A landscape with many valleys, sampled at points; each row gives a point and its height.
From any point a ball rolls to the lowest of the 2 points nearest to it. It stops when none of these is lower. Distance is the straight distance between rows; heights are no part of it.
Z_953: [-20  -1   9  -4 -14 -16  -8  15  -3  -8 -13 -22   1 -26  -4 -32  -7 -18
   6 -45  23  11]  h=37.9
Z_248: [ 20   2  -1   1 -17 -12  -4  18  15  12  12 -28  22 -16   1 -18 -11  21
 -14 -27  -1  18]  h=37.0
Z_677: [  9  13  17 -12  -6  -4   4   9  11  -4  -5  -3 -12 -22  13 -13 -39   5
  35 -51   9   2]  h=43.0
Z_465: [ 11   2   9   7  18  -9  26   4   2 -12 -15  13  30 -15  -7  16  22  10
  -4  13   3 -14]  h=74.0
Z_557: [-24  21  11  28   4  -5  -1  37   2  -3 -10  -9  -1  -6  -4  20 -32  33
  29  11  21   7]  h=40.3
Z_208: [-32   3   7  22  18  35  -2  32  12 -16  -7 -11 -30 -21  21   7   7  15
  31  11  15   7]  h=79.9
Z_518: [-34   0   6  26  18  30 -14  20  20   5  -1   2 -33 -15  25   3 -29   2
  44   5  -8  -7]  h=77.4
Z_76: [  9  16  21   1  15   9  13  -8  30   5  -5  16 -16  15  29   5 -43  11
  31 -24 -30 -10]  h=38.5
Z_72: [  0 -37 -14   9 -16  24 -37  -3  36  29  14 -19  -7 -15  24  -4 -17 -26
 -13   2 -34  -4]  h=30.0
Z_139: [ 25 -11  -8   0 -24  13  -3   9  14   0  31 -18   7   4  21   0   1  29
 -17  -9  -1  21]  h=34.2
Z_520: [ -5  12  -5  -7  -6 -28  20 -23 -23 -10 -24  19  17  16 -34   8  21 -19
 -10  26  25  -1]  h=33.6
Z_23: [-34   0   0   1  12   0 -30 -18  13  20   1 -28 -14 -21  14 -29   5 -24
 -20 -19 -25  -2]  h=55.8
Z_955: [-16   0  10  20  17  21   3  17  12   5  13  15 -33   2  32  14 -36  20
  37   7  -8   2]  h=79.6
Z_133: [-16 -21  17  14  31  14  -2  -2  18  -2   1  20 -17 -13  25   4   8 -18
   2  12  -4  -8]  h=65.9
Z_630: [-11 -23 -25  -1  -7  19 -39 -10  -8  21 -16 -23 -19   6  22 -19 -10  -8
 -38  10  -5  19]  h=45.7
Z_467: [ -2   0  -3 -21   4  -7  21  24  -6 -42 -18   6 -20   5 -21  20  20  -2
  23  49  15  -5]  h=60.8
Z_507: [ 16 -11   7   3  16  10  12 -24   8  -8  18  37  20  17   3  19  -4   5
 -13   9 -18 -23]  h=67.7
Z_265: [ 25   3  28  19 -12 -28  25  31  22  28   8   8   5  -1  -4  -1 -36   1
  23 -12  -6  11]  h=66.5
Z_306: [-48  10  12   9  14   2   4 -11 -10  -8 -15 -12 -47  12  26   6  25 -19
  12   9  12   4]  h=37.5
Z_100: [-24  -4   2  -1   8 -16 -17 -24   6  16  21 -19 -22 -13  21  -1  28 -10
 -15   6 -17  10]  h=26.9
Z_401: [  8 -17   9  -3  -5 -33  15   4 -18 -12   6  25   7   7 -27  23   8  -6
   0  34  20   4]  h=49.2
Z_614: [  7  -7 -18 -10 -14  14 -27  -3 -17   7  -7 -18  15  20   4  -9 -37  22
 -40  -8  -8   2]  h=49.6
Z_77: [  1   2 -12 -26   8  -5  13 -25  -8 -31 -10  15 -20  19 -14  -4  34 -21
   1  33   6 -10]  h=46.5
Z_367: [ -1 -23  13   4  12   3   5   5   0 -15  21  18 -11  -4  14   5   4   4
   1   7  14  12]  h=46.9
Z_639: [ -4  -5  16  22 -12 -40  11  26 -26  12  22  12   6  15  -6  13 -21  15
  20   2  17  12]  h=27.5
Z_985: [ 32  -8   1  19 -21 -28 -29  23   2  38  -4 -29  10   7 -16 -22 -19  -4
 -30 -11   0  -1]  h=42.9
Z_160: [  3  19 -45 -25 -22   7 -16 -16 -44  -3  13 -13   4  16 -22  -8  31  20
  -2 -10   7  15]  h=44.5
Z_117: [  2 -19  -9  -3   4  18 -26  -4  14  -1  -7 -13  10 -12   1 -21  -4  -4
 -43  -3   2  14]  h=51.4
Z_613: [-30 -21   9   9   6  23   8   1   9 -17 -14  -4  -7 -18   6 -24  27 -37
  -3  -3  22  22]  h=24.4
Z_559: [ 17   8 -24 -22 -12   4   6  -1  -9  -4  40  17 -18  17   2  18  34   2
  34  -9 -28 -23]  h=20.5
Z_274: [  9  16  -3   4  20  14  18  -5  -3 -13  -1  14   7   6  17  23  17  25
  30   0 -11 -23]  h=21.7
Z_612: [ -6  -3   7  10 -15 -47   4   4 -36   3  11  10  13  23 -18  11   4   4
   8   7  24  13]  h=22.0
Z_198: [ 12   5 -38 -30 -20  -5 -13  -4  -6   2  40  -6 -23  18  -9   9  38  -8
  16   5 -42 -15]  h=25.9
Z_470: [ 27   4  25  16   8 -28   6  18  25  24 -19   1  15 -24 -14 -15 -19 -21
  -6 -17  -4 -20]  h=78.9
Z_905: [  3   1  13 -10 -22  -8  -8  10   1  -1  -4 -15  -5 -40  -6 -22 -23 -17
  34 -51  19   0]  h=42.6
Z_103: [ 36  23   5 -20 -20  28   3  -9  30  14   6 -16   7   6   2 -18 -38  27
 -16 -32 -33   0]  h=37.3
Z_427: [ -5  -6  -2   1  16  11 -28 -16  14  11   8 -15  -4  -5  14 -21  -4  -1
 -33 -11 -22  -3]  h=53.2
Z_474: [ -8   0 -23  -7 -25  -5 -13 -23 -11  -3 -11 -20  -4  11  -5 -19   6  -5
 -37  21  45  40]  h=44.2
Z_123: [-34  11   6   2   9   5  19 -22 -13 -20 -22  -4 -30  17  15  -8  24 -21
  -6   4  29  13]  h=49.5
Z_739: [-17 -20  15  18 -14 -28  -5  29  -6   9   8  -6   0 -13  -8 -15   2 -18
   5  -5  29  32]  h=8.3
Z_885: [ 32 -15 -11 -16 -15  -7   7  -1  -1 -18  28   3  12   2 -17  14  26  11
 -10  16   3   6]  h=35.2
Z_878: [-22 -14  14   9  20   8 -17  -8  24   7  -4   6 -13 -21  21 -16 -11 -36
   9 -17 -21 -22]  h=62.3
Z_137: [-25  -6 -15  -3  -6 -10 -34 -25  -3  29  11 -31 -15  -1  20   5   3  -2
 -31  11 -22  14]  h=33.2
Z_397: [-22   5  24  28   2 -27   3  39  -6   9 -23  -7   0  -6  -3   1 -13  -4
  18  -1  23   2]  h=33.3
Z_93: [ 11  14   5   5  17   9  18 -20   8  -1   1  25  18  20  19   7 -18  20
  15 -19 -28 -25]  h=32.1
Z_797: [-23  -7  -4   3   0  16  -4 -31  10  -9 -11  -3 -11   4   0 -28  16 -37
 -37   8  30  24]  h=26.3
Z_786: [-16  -5  17   6  16  -3  -2   7   0 -15  -8  19   0   4  17   1 -32   4
  10 -15  11  -6]  h=59.1
Z_774: [-25  -6  19  22  -4 -29  14  30 -17   5 -12  -4 -10  -5  -8   1  12 -14
   7  14  35  23]  h=21.2
Z_61: [-25  -1   7   3  -1   0  20 -25   1 -16 -21  10  -7   9  -7 -10   8 -39
 -28  16  43  23]  h=19.7
Z_951: [ -8   5 -28 -10  -3   7 -26 -36 -17  17  -4 -28 -25  17   9 -13  15   0
 -35  32  -2  15]  h=58.0
Z_338: [-12   4  10   3   0 -19  21  20 -13 -18 -25   3 -11   3 -27  30  15  -6
   9  51  29   1]  h=66.0
Z_661: [-43  -1  17  13   6   3  14  -2   1 -17 -47   7   3   7  -7   1 -16 -40
 -15   0  34   9]  h=58.7
Z_949: [ 10 -33  11   0  -6   7 -10   7  31  -4  -6   8  26 -37 -20 -16 -23 -39
  -3 -11   5  -6]  h=80.3
Z_113: [ 26  10 -32 -12 -29  46   2   9 -21  19  14 -19  26  11   1   8   6  38
 -18   2 -23  -2]  h=32.9
Z_294: [  4   2 -20  -7 -10   1 -18 -11 -25   6  -7 -17  32  15 -19  -8 -10  21
 -38   2   1  13]  h=48.1
Z_582: [ -1  -8  12   6   2  -1   4   1   3   7  48   3 -31   7  35   7   4  13
  21  -2 -11  11]  h=85.2
Z_328: [ 21  20  -1   9   3  -5  32   0   3   8  -6  24  46   1  -7  20  -1  19
  17 -11 -15 -16]  h=68.6
Z_433: [-15  -7  23  26  -7 -28  -5  24  -3  17 -28 -13  -4  -6 -20 -30   2 -47
  -3 -17  22   0]  h=62.2
Z_20: [ 25  17 -16 -11 -36  32   5  15  -7  21   3 -27  33  13   2  -6 -28  41
 -18 -11 -26   0]  h=34.6
Z_411: [ -6   1   0  -3   7 -16   1 -28 -11   9  31   9 -13  13  14  21  19   3
  11   8 -31 -20]  h=61.9
Z_637: [-21  11  14   3   2 -23   7   8  -7  -6 -26 -19  13 -14  -8 -27   6  -8
 -17 -31  16   8]  h=32.7
Z_245: [ -5  10  20  21  22  -5  20  23  19  -6 -38  -5  24 -22  -1  14  12   3
  -2  12  12 -13]  h=75.9
Z_918: [ 16  -7 -24 -29  -4  -3 -11 -32   7 -18   5  -6 -26  20 -12 -13  29 -19
 -23  46   1   4]  h=37.4
Z_938: [ -1  -5  17  10   0  24  23  19  23   6  18  26 -25   6  22   7 -49  19
  35  -4 -13  19]  h=80.8
Z_910: [ 20  15 -23 -13   3  11   9  -8 -18   3   5  -3  38 -13 -35   0  34  16
 -20   3 -11  -3]  h=28.9
Z_813: [14  6 11 11 18 18 29 16 19 -9  2 13  1 -9 19 24 -5 30 29 15 -3  2]  h=60.5
Z_740: [ -8   0 -11 -13   2  -5   0  -9 -34 -22  12  30 -17  32  -3  25   8   7
  32  13   4 -16]  h=42.4
Z_925: [ 13 -14  15  -8 -20   3 -12   1  21  -1  25  16  -2   3   6  -6 -57  -8
   6 -32   4   5]  h=52.5
Z_204: [-16  15  -5   6  22  -1  -3 -30 -21   2  -2  24   1  25  15  23  10   7
  19  -3 -22 -37]  h=53.9
Z_136: [  8   7  -9  -7   0   5  16  18 -17 -24  10  16  -6   7  -4  35   9  25
  42  20   5 -12]  h=23.6
Z_562: [ 13  13   3   1  11  12   4 -23  11   9  22   7  15  14  14 -10 -12  19
  -8 -21 -36 -19]  h=34.1
Z_741: [ 23  -6  -1   3   2  29  -8  -3  46  19  21 -18  -5 -17  28 -19  -4   4
 -14 -17 -34   5]  h=51.7
Z_579: [  7   3 -21 -26  -5 -15  17  24 -14 -33  -8  16  -2   7 -27  17  28  -7
  35  23   4 -10]  h=55.3
Z_339: [ 10  -7  -7 -19   2   1  -1  -7  -2 -22  17 -20 -27  -7   7 -15  50   5
  -8  11   8  17]  h=51.8
Z_899: [-20   4  13  17  15  14  15  36  11 -17 -19 -13  -5 -29  13   9  16  12
  19   7  23  10]  h=77.0
Z_322: [ 17  -2 -21  -2 -27 -26  -9  -4 -22  12  -2 -23  17   9 -27  -1  24   9
 -26  23  16  23]  h=38.0
Z_644: [ -9  -3  -7  -7   5 -10 -15 -31 -10  -2  18 -10 -27  13  11  -7  31  -1
 -14  12  -3   9]  h=33.4
Z_753: [ 25  -9  16  -2  -7 -12  -6   6  31  13  -7   3  21 -35 -21 -12 -33 -23
 -12 -24   1 -11]  h=79.7
Z_665: [  1  -3  15   2   5 -21   3  -1  -1  -8  -2  17  25   5   1   0 -30   7
  -6 -19   5  -6]  h=60.7
Z_337: [ 19   3  -7  -3 -24 -17 -28  23  -6  29 -17 -43  12 -17 -16 -20 -28   5
 -33 -21   2   5]  h=40.8
Z_543: [ 10 -16 -21 -18  -9   3 -20 -14   6  -8  11 -28 -41   1   9 -10  41  -9
 -20  32   8  22]  h=48.0
Z_731: [-15 -18  10  -5   9   6 -17 -12  15 -13 -21  12   9 -14 -10 -24 -20 -33
 -26 -21   9  -9]  h=64.1
Z_407: [  5  25   8  11  24  16  12  -3  16  -9 -14  10  11  13  25  17 -18  29
  32  -7 -16 -19]  h=28.4
Z_904: [-15 -19  11  -4   5   4  26   7   7 -25 -15  13 -22 -14 -13   6  21 -34
  -8  41  38  21]  h=40.6
Z_55: [  5  -4   4  -4  12   5  12   5   2 -17  14 -15 -10 -20  19 -14  42  17
  -1  -8   8  14]  h=54.3
Z_732: [ 15 -26   5   2   9   7  -9 -24  14  -6  15  28  20  15  -3  12 -11  -2
 -42  15  -8  -9]  h=68.5
Z_35: [-34   8  14  14  15  22  16  19   7 -26 -36 -17 -11  -9   8  12  21  -9
   2   6  27   9]  h=73.9
Z_374: [ 31  -2   6   5 -23  -3  11  -1  21  13  16   6  44   9 -12   8 -21  16
 -28  -2 -14  -1]  h=45.4
Z_80: [ -9   6  11  17  10 -17   8   6 -13  -7 -22  23  30  13 -14  37 -12  10
  12  22  14 -19]  h=75.8
Z_143: [ 34  -4   8  18 -19 -25  -5  14  16  30  10 -12  31   7 -15  -5 -18   4
 -28  -6  -9  -1]  h=44.3
Z_27: [ 10   2  12  -4 -14  -2  -2  -7   9  -2  30   8   5  25  17  -7 -40  18
   4 -35  -8   3]  h=51.6
Z_564: [  3  -4 -17 -21  -8 -14 -15 -26 -22 -12  29   1 -27  30  -1   3  29  -2
   7  13  -5   0]  h=37.8
Z_526: [-16 -20  -9   5 -12  -1 -31 -10  24  32  26 -24  -9 -16  28   9  -3  -9
 -20   2 -32   9]  h=33.7
Z_772: [ 19  22   3  -9   3  22  -9 -18  19  23  15 -19   4   9  11 -18 -29  20
 -20 -23 -48 -17]  h=35.9
Z_464: [ -6 -15   6   3  -5 -14 -12 -11   9  17  51  -8 -25   2  28  18  12   0
   0  10 -19   9]  h=85.9
Z_868: [  9  15 -27 -20   3   4   8  -8 -24 -16  10  12   1   4 -10   4  43  10
  18 -12  -6 -13]  h=40.2
Z_986: [ 10  12  13   7  24   9  24  14  26 -10 -13   2  10 -19  27  -3  -1  22
  18 -13  -3  -1]  h=58.3
Z_908: [ 13  27 -47 -37   3  35 -16  -5 -27   7   8   3   4   2 -38   0  33   0
 -13  -2 -14  -2]  h=41.3
Z_597: [  1  -1 -27 -30 -12 -13  -5  -5 -28 -24  24  20 -25  34 -12   6  24  -9
  34   4  -2  -5]  h=42.0
Z_454: [-13 -22  14   7  22  19  -4   3  23 -10 -11  13   0 -22  14 -17  -3 -25
   0 -11   0  -8]  h=64.7
Z_146: [-26  -6   6  -5   6  11 -30 -23  11   7  -8 -15 -19 -24   4 -33  -8 -42
   0 -34 -19 -26]  h=59.2
Z_890: [ -1   9 -11  -3  21  10 -13 -42  -9  18  15  10  14  15  -9   5  10   0
 -28   9 -41 -28]  h=46.0
Z_110: [ 24  24   7  -1 -10  -3  33  -5  14   7   3  17  39  11  -4   2 -23  24
  16 -30 -24  -5]  h=67.8
Z_735: [-13 -38   2   7  -4  19 -12   6  19 -13   4  -2   8 -25   0 -27  14 -31
  -3  -3  15  20]  h=16.0
Z_643: [-23  15  21  28  10 -18  -6  23  -1  -1 -29   6  17   9 -14  27 -35  10
  11  17  18 -14]  h=73.6
Z_667: [ 11  -4 -36 -21  -5  28  -9 -14 -43  12 -23 -22  -2  18   3  -8   0  13
 -33  37   0  17]  h=51.3
Z_769: [  8   4   8   5  11  10  22  12   1  -7  27   2 -23  -1  35  11  12  31
  38  -1  -5   7]  h=84.4
Z_595: [-15   2  10  13  13  30  -1  29  26  -8 -16   0 -15 -25  17  -4 -30   3
  45 -10   5   0]  h=74.5
Z_361: [ 19  -7   0  -9   2  -7  21   5 -10 -21  15  18   8   0  -5  21  20  14
  14  13   6  -6]  h=31.4
Z_156: [  8 -12  26  32  10 -35   8  24  -3  19  -7  13  10   2 -12   4  -1 -12
  -3  17  12  -5]  h=56.9
Z_655: [ 22  21  -7  20   0 -17  25  15  -8  21  -9  18  37  -1 -18  27  22  10
  26   0  -7 -23]  h=69.9
Z_363: [  0  15 -24 -10  14  11   4 -20 -21  -6  -2  38   6  14  -6  26  23   1
  17  -9 -12 -35]  h=52.3
Z_203: [ 16   7  21  32  -5 -14  31  45  18  32   1   7  -7  -5  -2  12 -34  20
  36  12  -6  20]  h=65.0
Z_532: [-22   6   0  -3  23 -13 -12 -43  -1  18   8  -6  -2  -1   2   3  16  -9
 -31  15 -32 -12]  h=48.7
Z_171: [ -3 -41   3   6  -5  28 -23  -1  26  -7  17  -6   1 -23   9 -31  -5 -31
  18  -9 -10   1]  h=21.9
Z_290: [  0 -18 -20  -7  -7  25 -33   7 -10  27 -12 -30 -16   0  28 -17 -31   2
 -34  -5 -23   2]  h=42.3
Z_851: [-33   2  13   6  19   6  12 -10  -3 -21 -33   4  -4   6   9  -6   8 -16
 -15  -5  21   2]  h=54.6
Z_285: [-13   0   7  10  19  17   9  23  -2 -14  12  -2 -40 -11  30  13  13  24
  34  16   8   3]  h=82.8
Z_483: [ 24   8 -49 -38 -15   9  -7   2 -12  -9  10  12   9   5 -42   5  33  -5
  -9   1  -9  -2]  h=44.9
Z_767: [ 22  10 -24 -16  -3  13  15  -3  -8  -4  12  48  21   5 -20  33  18   0
  10 -11 -10 -26]  h=49.4
Z_292: [ 25   7  -7  -2 -18  11  23 -10   1   3  27  37  37  16 -14  25   3  14
   5  -9 -12 -14]  h=47.3
Z_494: [  5 -11  17  12 -22 -29   5  25  -3   8  34   2   9   3   3   0 -26  13
  10 -15  16  27]  h=31.1
Z_222: [-14 -12 -29  -5 -14  16 -29 -17 -11   6 -23 -21 -11  10  10 -27  -9  -8
 -42  13  26  33]  h=47.9
Z_792: [ 12  11 -33 -23 -10   4 -15 -15 -19   5  30 -29 -22   8  -2  -2  47  13
   2   7 -30  -4]  h=30.8
Z_997: [ 14   3  16   1  10   8   6 -10  32   9  20   8  -8   6  26  -9 -26   5
   6 -26 -28  -6]  h=36.0
Z_396: [-21   5  12   7  -2 -27  21 -19 -14  -9 -28  16  10  17 -18   2   3 -27
 -22  23  39  12]  h=27.0
Z_584: [-36 -19  17   6  16  15  -4  -8  11 -18 -35  24   1  -1  -2 -10 -19 -45
 -13  -3  17  -7]  h=62.0
Z_148: [ -6  13  28  37   9 -16 -10  42   9  21 -32  -5  -8  -3 -14   2 -31 -11
  21   4  15 -19]  h=42.2
Z_586: [-27  12  17  15  10   1  15  17  -1 -21 -36  -8   0  -2 -12  27  13  -3
  -1  28  30   4]  h=70.3
Z_758: [  5 -21  10  -8   2 -16  12  -2  -1 -20   2  16  -2  -5 -17   8  20 -14
 -16  33  28  18]  h=45.6
Z_486: [  0 -14  14  20 -15 -46  -6  18 -19  15  17  -6   3  10 -11  -4   6  -3
  -3   2  25  26]  h=16.1
Z_931: [  3  -5  23  32   7 -38  -2  18  -8  21 -17  -3   3  11 -16 -22  12 -23
 -16   0  17   0]  h=59.5
Z_340: [ -5 -11   5   6  -1   4 -21  -5  27  19  33 -14 -17  -9  33 -13 -10  -8
   6 -24 -24   6]  h=52.0
Z_49: [-15 -16  21   5  26  -1   0  -7  12 -17 -24  32  16   0   2   4 -24 -17
 -18   0  10 -16]  h=64.4
Z_696: [ -8 -20  14   3   2  10 -10   7  13  -1  20  24 -17  -3  17 -10 -48 -14
  24 -23   0   0]  h=53.8
Z_358: [-46 -10  10   4  11 -14  -5 -19  11  12   8  -7 -26 -24  21   5  28 -34
   1  10 -10   9]  h=14.7
Z_929: [ 23  -6  24  12 -17 -11   0  14  11  25 -14  -7  -4 -43 -23 -14 -21 -37
  42 -22   9 -16]  h=67.6
Z_884: [  7  -1  -5  -4 -11   3 -24 -16  -4   1  21  -2  12  28   9  -9 -32  20
 -24 -25 -12  -5]  h=50.7
Z_186: [ 18  -1 -12 -19 -12  30 -31   6   2  16  -7 -31  -8  -9  12 -18 -44  10
 -28 -26 -16  -7]  h=38.9
Z_689: [ 17  12  24  28  -1 -15   0  39  16  31 -23  -1 -19 -14 -12  -2 -46  -9
  41  -7   6 -12]  h=49.1
Z_419: [ 10  17  14  24   7   1  28  35  24   9  -7   2   6 -13   3  25 -23  34
  36  17   0  15]  h=62.9
Z_390: [ 26  17  24   0 -15 -24  25   8  19  14   0   7  20   5  -4  -1 -39  12
  17 -28 -13   1]  h=67.3
Z_162: [ 28 -13 -38 -30 -17   8 -14 -16  -7 -12  -1 -21 -20  16  -8  -3  25   2
 -27  43   0  10]  h=41.6
Z_626: [  7   4 -27 -18   6   8 -18 -40 -12   8  13   4  -5  17 -18   7  26  -7
 -23  27 -30 -16]  h=43.4
Z_478: [ 16  -2  19   9  -4   3  15  29  31  14 -25  -4   4 -49 -12  -6 -30 -23
  48 -10   0  -4]  h=70.0
Z_656: [  7   6   0  13  -7 -35   4  -5 -17  16  -8 -16  18   5 -28 -15  31  -4
 -28  12  15  14]  h=34.7
Z_312: [-32  -2  23   5  -6  -4  -5  17  -1 -12 -41   1   1 -17 -13  -3 -30 -34
  12 -23  25 -13]  h=68.1
Z_459: [-27  18  -4  -8  17 -16   3 -49 -15   5  -6   0 -17  11   1   2  33 -17
 -10  19 -17 -15]  h=52.4
Z_428: [  4  14 -24 -19   9  12  -6 -34 -25  -8   2   4   4  12 -22  -9  33   4
 -18   8  -9  -6]  h=40.0
Z_673: [-22 -11  10   0   6  -3   7  10 -22 -24   3  14 -27   4   5  11   4   7
  13  20  30  15]  h=42.1
Z_605: [-15   9   4  12  17   3  -3 -12 -17  -4   8  25  -7  33  22  30 -16  19
  32   6 -11 -26]  h=50.9
Z_796: [  9   2 -26 -11   0  17 -19 -16 -18   5  13 -32 -11   8   5  -9  31  23
 -23  11 -15   8]  h=25.6
Z_218: [-37  19   7   5  13  17   4   4 -11 -30 -22 -17 -41  16  10  20  22   3
  16  22  23   1]  h=5.1
Z_764: [ 29   4   0  -1 -23  22  16 -15  21   6  28  20  36  21  -3   9  -9  22
 -15  -4 -22  -8]  h=46.2
Z_228: [ -6  17   2  16   1  -3  12  24 -15 -11   1   5   4   4  -4  34 -12  39
  38  20  16  -1]  h=33.1
Z_650: [-32 -28  10  15   3  23  20  15   5 -19 -20  10  -7 -22  -9  -3  16 -38
   4  22  30  21]  h=33.5
Z_33: [ 29  15  -8 -23 -25  26 -10  14  -5  17  -8 -34  12   0   4 -12 -51  29
 -26 -22 -18  -5]  h=36.5
Z_873: [ -6  13 -25 -13   5  25 -20 -36 -25   9 -19 -21   0  21  -8 -20   2   1
 -43  33   6  14]  h=54.9
Z_805: [ 14 -12  16  23   1 -32  19  25 -15  13   7  19   2   7 -22  26   4   0
  11  39  10  -6]  h=53.3
Z_293: [  0  -6  16   8  25   2   9 -11   5 -14 -11  38  21  15   8  20 -26   7
  -2   5  -4 -25]  h=66.2
Z_888: [ -2  17 -20 -27  -2 -10  23 -16 -15 -30 -29  20   2  15 -30   6  32 -21
   8  25  17 -11]  h=40.5
Z_674: [  9  11 -27  -9 -14   7  -9 -11 -30   2  14 -10  28  12 -15  -3  13  28
 -16 -13  -4   8]  h=46.6
Z_28: [ -3  -9  -7 -13   5   4  -1 -32  10 -16   0  -2 -25   5  -3 -14  31 -25
 -32  31  22  15]  h=32.0
Z_74: [ 21   7  -3 -11 -30 -13 -21  16   7  15   3 -35   7 -22  -6 -20 -33  11
 -12 -43   6  10]  h=38.7
Z_987: [ 19  -4   7   2 -24  -8  10   8   6   0  36   0  20  11   8   3 -11  25
   1 -14   4  19]  h=33.0
Z_901: [ -7  25   4  11   7 -27  18   5 -21   5 -24 -11  33  -6 -13 -13  21  12
  -2 -18   0 -10]  h=32.6
Z_723: [-26   9  11   7  32   7   8 -27  -5 -13 -28   7 -10   9  13   1  24  -8
 -15   8  -3 -20]  h=58.8
Z_843: [-17   6   1  -9   9  -3   8  -5 -24 -30  -8   3 -30  18   6  14  26   4
  23  21  17  -4]  h=32.3
Z_331: [ 14  13 -15  -9   6  13  16   4  -9 -11  18  20 -15  11  10  30  25  15
  49   5 -19 -26]  h=11.3
Z_669: [  9 -13 -22  -4  -7  23 -21   5  -9   9   2 -34  -5  -1  21 -13   5  25
 -34   1  -6  19]  h=30.4
Z_189: [ 25   7 -32 -13 -10  13  -4   0 -25  15  -9 -16  37  -6 -40   6  22  11
 -33  25  -7   7]  h=32.8
Z_165: [-47  -5  14  15  17  -2 -10   2  -5   4   3  -2 -36  -3  34  -3   7 -13
  22  -6   0   1]  h=51.2
Z_609: [ 14 -23 -32 -13 -21  12 -10  -4 -19   5 -20 -20  -3   6   7  -2   3  13
 -44  30  15  29]  h=47.6
Z_365: [ 29  22   5 -14  -1   2   8  -2  18   5   3 -15  24 -14  -6 -22 -28  23
 -14 -36 -20  -3]  h=38.6
Z_638: [ -2  -6  16  14  30  20  10   7  17  -7   3  19 -18  -6  26  21  -3  12
  16  23  -5 -12]  h=63.0
Z_219: [-17   1   2   7   6  -2   0   2 -32 -19   9  28  -8  28   5  32 -22  28
  29  14  14  -9]  h=47.2
Z_129: [-36  15  24  15   4 -11 -12  22   3 -10 -46  -4   7   1 -12  15 -36 -12
   8  -8  26 -14]  h=71.0
Z_527: [ 19  13 -47 -28 -11  37 -14   0 -36  15  -3  -3  24   8 -36  15  14   9
 -23  13  -8   4]  h=36.9
Z_255: [ 14   6 -31 -28 -11 -13  10  21 -14 -15   1  39   7   8 -33  29  22 -15
  25  -1   3 -14]  h=50.8
Z_324: [  3 -30   6   5   1  13 -14   5  20  -5  25   7   0  -9  16 -10  -9  -8
  -7 -11   5  16]  h=49.3
Z_196: [ 10  15  12 -11   4  -8   9  -1  11  -6  -1   1   8  -8  13 -16 -32  17
  10 -45  -6  -7]  h=40.4
Z_742: [-23  -4  15  10  18  -6 -11  -4   9  10  17   2 -22  -3  36  -7 -10  -6
  19 -19 -15  -5]  h=54.4
Z_130: [ 16   5   7  19   7 -31  22  12 -14  10 -13   7  23  -2 -22  13  36  -1
   6  18   4 -16]  h=71.9
Z_874: [ 21   8 -29 -20 -18 -16   8   6 -19  -1  14  21  21   2 -39  20  33  -4
   6  -5   1  -5]  h=47.8
Z_125: [-15  -3  18  -5  -3 -13  -6   3   6  -6 -31  -1  10 -27 -19 -19 -21 -33
 -11 -33  16 -12]  h=65.7
Z_754: [ -2  -7  -1  -1  -3 -12 -11  -6  -2  -3  -4  -9  24  -1 -12 -15  -3   6
 -37  -8  13  17]  h=49.7
Z_481: [  7  10   6   3  25  11  18   0  14  -6   7  -9  -3 -18  33 -16  23  24
  10 -19 -14   0]  h=56.6
Z_315: [  1   8  -9 -13   6  -6  15 -16 -20 -21  -7   8  13   1 -14   0  36   7
  -5   2   6  -4]  h=35.7
Z_554: [ 11   3  15   1   8  24  14  22  40  -1 -22   6  -6 -36   7  -3 -37  -4
  48 -17  -6   6]  h=72.3
Z_858: [  4 -11  -9  -9 -18 -19  -6  -9 -12 -12   7 -10   0   5 -11  -5  22   2
 -22  15  32  33]  h=41.0
Z_645: [  1  12   8   0   9 -15  10   5  -2  -3  -8 -11  25 -16  -2 -22   0  16
 -13 -28   0   0]  h=28.5
Z_31: [ 32  -4   3  -3 -23  12   7  16  38   8  21 -16  14 -14  13 -13 -15  17
  -9 -23  -8  26]  h=35.8
Z_155: [ 21  10 -41 -20 -15  36 -12  -3 -27  10  20 -22   5   9  -7   4  28  27
 -11   2 -23  -2]  h=30.1
Z_455: [  4   8  25  17  18 -19  15  23  24   7 -38   0  24 -25  -5   0 -13  -9
  -2  -7   2 -21]  h=77.7
Z_581: [-21  20 -20 -21   9 -21   2 -33 -18   2   0   4 -19   8  -5  15  39 -18
  15  17 -30 -27]  h=56.4
Z_267: [ 18 -19   4   0 -10  25 -13   3  41   6  26  -4  -5 -13  21 -19 -21  -8
   6 -25 -13  10]  h=50.5
Z_444: [  9   8  26   2 -16  -1  30  24  21   8   4  22  -6   8   4  10 -60  20
  35 -15  -8  22]  h=81.6
Z_64: [ -7   7 -13 -19   4 -22   6 -17  -6   5  22  14 -13   5   1  37  26 -12
  27  17 -40 -33]  h=59.8
Z_726: [ -7  -2   8   1  25   1   0 -20  -4 -12  -1  11   2   6  13  -8  14   7
 -15  -5  -3  -9]  h=61.5
Z_727: [ -5  -6  22  11 -16 -23  -8  23  -1  15 -20 -11  -2 -30 -20 -19 -17 -40
  22 -29  18 -12]  h=65.2
Z_475: [  1 -29  -2   3 -10  21 -37 -14  32  14  18 -15  -8 -24  12 -22 -16 -37
  10 -14 -31 -14]  h=26.2
Z_223: [ 16  17  -7  -3   7   3  13  -3  -6   4   5 -11  42 -13 -13 -14  13  28
 -16 -17 -14  -2]  h=25.7
Z_809: [-12  11   1  -2  -2 -22  15 -16 -20  -9 -15  -7  15   3 -18 -12  27  -3
 -22   2  22  16]  h=30.7
Z_275: [ -2  12 -38 -22 -15  -3 -25 -33 -38  -1  22  -3 -16  33 -11  -3  27   6
   4  -4  -5   3]  h=41.4
Z_681: [-20  -9  16  -2   0   6 -13  12  -1 -13 -11  13 -14 -13   8  -9 -46 -17
  31 -29  16 -11]  h=56.5
Z_998: [ 17 -26 -22 -13 -16   7 -20  -9   0  -8  10 -14 -17   7   9   3  18   8
 -30  26  14  25]  h=44.4

Call two points neighbours if one is among the 2 nearest of the other. Go from one point of each pair to the other, from neighbour to neighbour, staying as low as possible. Name the highest point that can't be avoided.
Z_809, Z_796 -> Z_222
Z_223, Z_218 -> Z_204
Z_796, Z_223 -> Z_677
Z_735, Z_218 -> Z_165
Z_223, Z_739 -> Z_363
Z_358, Z_735 -> Z_526
Z_61, Z_739 -> Z_951
Z_796, Z_331 -> Z_792

Where does a ball stop that starts at each point below?
Z_985 -> Z_739
Z_938 -> Z_735
Z_454 -> Z_358
Z_582 -> Z_223
Z_786 -> Z_358
